Each scene shows the same named points in several views. A view is turned or mirrored, and shifted as a whole, has a little noise and may leave points out.
(in the rows, 128 means zero)

Scene 1
View 1
j_386: [195 153  92 115 102 130 120 152 138 181 115 107  40 122 150 105 156 150
 148 112 125 136 143]
j_532: [151  69 141 134 104 145 151 140 132 175 145  80  92 138  98 118 115 133
  90 159 152 124 119]
j_427: [177 143 163 128 132 125 129 150 104 112 145 132 120 149 108 128 155 106
 128 167 130 148 125]
j_890: [152 110  98 113  97 148 102 132 126 169 138 102  95 135  93 110 111 175
 103 120 137 102 121]
j_588: [165 137 131 159  86 122 113 155  95 156 140 106 113 173  95 119 131 128
 146 143 139 106 115]
j_751: [166 180  76 158  77 131  71 158 113 178 138 128  75 174 164  90 156 175
 194 113 113  81 159]
j_852: [151 147 128 165 102 120 119 157  98 162 156 119 123 164 122 101 130 171
 126 150 137  98 145]
j_256: [214 140 139 116 131 107 184 163 136 176 109  94  42 101 140 116 158 124
 105 144 146 182 136]
j_914: [197 188 129 137 115 118 102 161 105 125 130 144  92 159 145 117 177 114
 181 140 116 141 139]
j_822: [180 123 162 116 137 128 150 146 116 127 139 120 109 130 102 127 144 115
 100 164 138 158 121]
j_247: [210 152 111 100 113 122 135 150 123 161 102 106  53 117 115 123 151 127
 128 116 131 159 119]
j_884: [146 146 102 133 114 145  89 143 124 152 161 142 110 152 145  95 141 184
 137 136 120  95 154]
j_38: [233 156 151 111 125  92 186 164 111 158  89  93  54 107 105 132 155  99
 111 137 147 196 112]
j_136: [176 125 174 151 121 105 169 159  89 142 139 101 127 146  79 126 129 118
  93 172 156 145 112]
j_249: [142 126 119 155  94 136 106 146 104 159 156 113 125 167 107 107 121 167
 124 147 137  86 134]
j_539: [140 116 153 183 100 140 115 159 109 148 170 113 127 187 135 109 147 122
 155 180 134  98 141]
View 2
j_427: [104 123 127 106 155 109 139  85 162 156 162 178 131  78 103  61 119 103
 159 153 105 114  80]
j_822: [105 118 120  87 146 111 142 100 157 135 146 178 107  96  87  77 106  99
 154 143 115 113  80]
j_751: [142 129 191 182 102 171  77  95 100 108 184 162 189  78 174  61 169  93
 136 161  70 152 130]
j_256: [145  96 132 102  94 142 121 124 157 102 141 192 117 156  73 112 131  92
 134 166 121 101  48]
j_249: [105 111 154 126 152 137 124 101 112 101 168 160 142  68 154  74 111  89
 166 121  93 152 150]
j_386: [145 116 163 134  73 167  87 114 120 111 146 169 137 125 119  83 154  94
 112 160  97 129  86]
j_588: [101  84 157 143 146 130 142  98 140 114 188 184 145  75 149  49 115 107
 156 130  97 145 126]
j_136: [ 91  90 126  96 170 111 176 116 164 113 165 184 121 104 104  78  89 100
 180 129 123 110  93]
j_532: [113  72 129  87 131 125 132 104 133  82 148 187  83  99 112  99  92  92
 142 112 115 156 130]
j_247: [121 116 149 120  80 158 120 123 143 129 136 169 117 135 105  65 137 105
 115 155 111 111  66]
j_539: [123  89 147 136 169 106 121  65 143 114 199 199 152  50 137  77 123  98
 166 140  89 158 133]
j_852: [115 119 154 132 157 139 124 104 120  96 174 164 163  79 147  85 119  86
 176 136  95 136 133]
j_884: [127 150 158 126 136 145  84  89 101 117 157 149 154  62 147  82 141  82
 152 144  82 150 139]
j_914: [124 133 157 155 122 135 111  85 152 163 180 177 172  85 123  43 162 109
 142 180  89 111  68]
View 3
j_822: [ 91 124 126 123 142 127 102 155  84 156 155 148 147 183 100  94 166 151
 132 126 106 125 138]
j_588: [123 155 119 130  95 137 103 173 138 173  99 115 173 156 114 139 148 132
 151 113  66 144 151]
j_852: [116 153 132 129 107 152 125 158 129 170  97 140 159 120 125 134 127 113
 168 133  85 125 148]
j_751: [ 81 167 165 147 101 190 119 159 192 165  21 116 122 138 117 153 108 107
 158 111  48 111 125]
j_539: [114 146 113 151 101 156  99 164 110 177  88 147 162 134 151 139 132 130
 149 140  42 164 148]
j_386: [ 51 128 173 119 126 186  96 170 166 160  94 119 115 178  76 112 123 117
 140 102  89  92 106]
j_247: [ 63 130 163 112 135 153 100 165 148 154 125 113 126 204  58  98 156 137
 132  92 108  91 117]
j_249: [125 153 122 128 101 148 106 161 126 164  88 118 170 127 121 138 114 116
 159 148  92 131 149]
j_136: [123 133 115 114 116 110 119 172  90 174 178 147 176 163 103 104 171 139
 155 115 103 131 156]
j_38: [ 59 116 163 103 139 133 118 175 128 171 189 141 130 215  52  80 192 144
 142  61 110  89 121]
j_256: [ 43 102 164 107 137 165 102 178 127 175 179 156 123 192  66  80 155 122
 146  86 101  96 108]
j_890: [107 137 134 109 115 154  82 164 134 144  96  92 165 149  84 125  97 114
 142 157 132 108 129]
j_914: [ 78 161 155 154 132 148 134 144 145 160  73 144 109 187 114 122 178 155
 139  89  46 117 134]
j_884: [ 90 156 146 146 130 171 117 137 131 147  47 132 124 134 126 133 104 118
 150 160  91 106 129]
j_532: [102 108 116 106 107 153  62 185 101 166 160 121 183 156  92 108 113 120
 139 147 112 136 130]
View 4
j_427: [113  92 146 153 132 158  98 137 134 119 123 174 160 119  98  82 170 148
 131 162 112 120  87]
j_751: [140 156 136  98 147 187  70  87 161 174 117 129 137 125 119 158 120 192
 108  69 208 131  73]
j_890: [127  97 138 112 128 100 115 100 151 129 134 135 108  63 119 112 117 170
 123 133 201 145 119]
j_38: [148 107 149 170  84 145 128 122  88 112 146 195 130  86  39  88 147  87
  39 135 132  89 102]
j_588: [134  93 147  92 112 174  80 117 154 139 114 124 123 112 105  99 164 165
 112 137 148 153 115]
j_884: [108 133 132 123 158 137  96 107 157 152 122 136 152 108 124 132 121 187
 148 121 187 136  82]
j_852: [107 127 133  96 132 161  96 123 153 144 112 112 144 104  92 118 138 166
 132 148 164 144 102]
j_914: [138 125 153 150 135 197  79 115 134 142 125 185 159 134  97 118 156 161
 100 102 140 102  64]
j_136: [115  84 143 125 105 147 113 141 133 111 121 144 136  91  74  74 164 128
 113 185 117 134 118]
j_386: [146 134 136 145 118 131 107  86 118 153 145 167 134 104  97 141 116 138
  71  85 196 115  90]
j_532: [120  74 130 116  98  84 119 112 126 132 134 122 124  95 104  94 143 123
 108 161 158 167 144]
j_539: [112  99 131  98 121 161  72 119 145 158 110 113 155 152 120 112 168 159
 135 145 129 172 109]
j_247: [151 109 149 158 110 135 117 101 114 126 149 189 121  85  83 108 132 129
  64 107 171 100  98]
j_822: [116  84 142 156 115 122 117 130 118 113 134 174 149 101  88  79 157 128
 114 168 123 122 109]

Which points are out of place in each view (at most two, in the order of its rows)? Write - if all are in place.
view 1 -> j_588
view 2 -> -
view 3 -> j_539, j_884
view 4 -> j_427, j_136
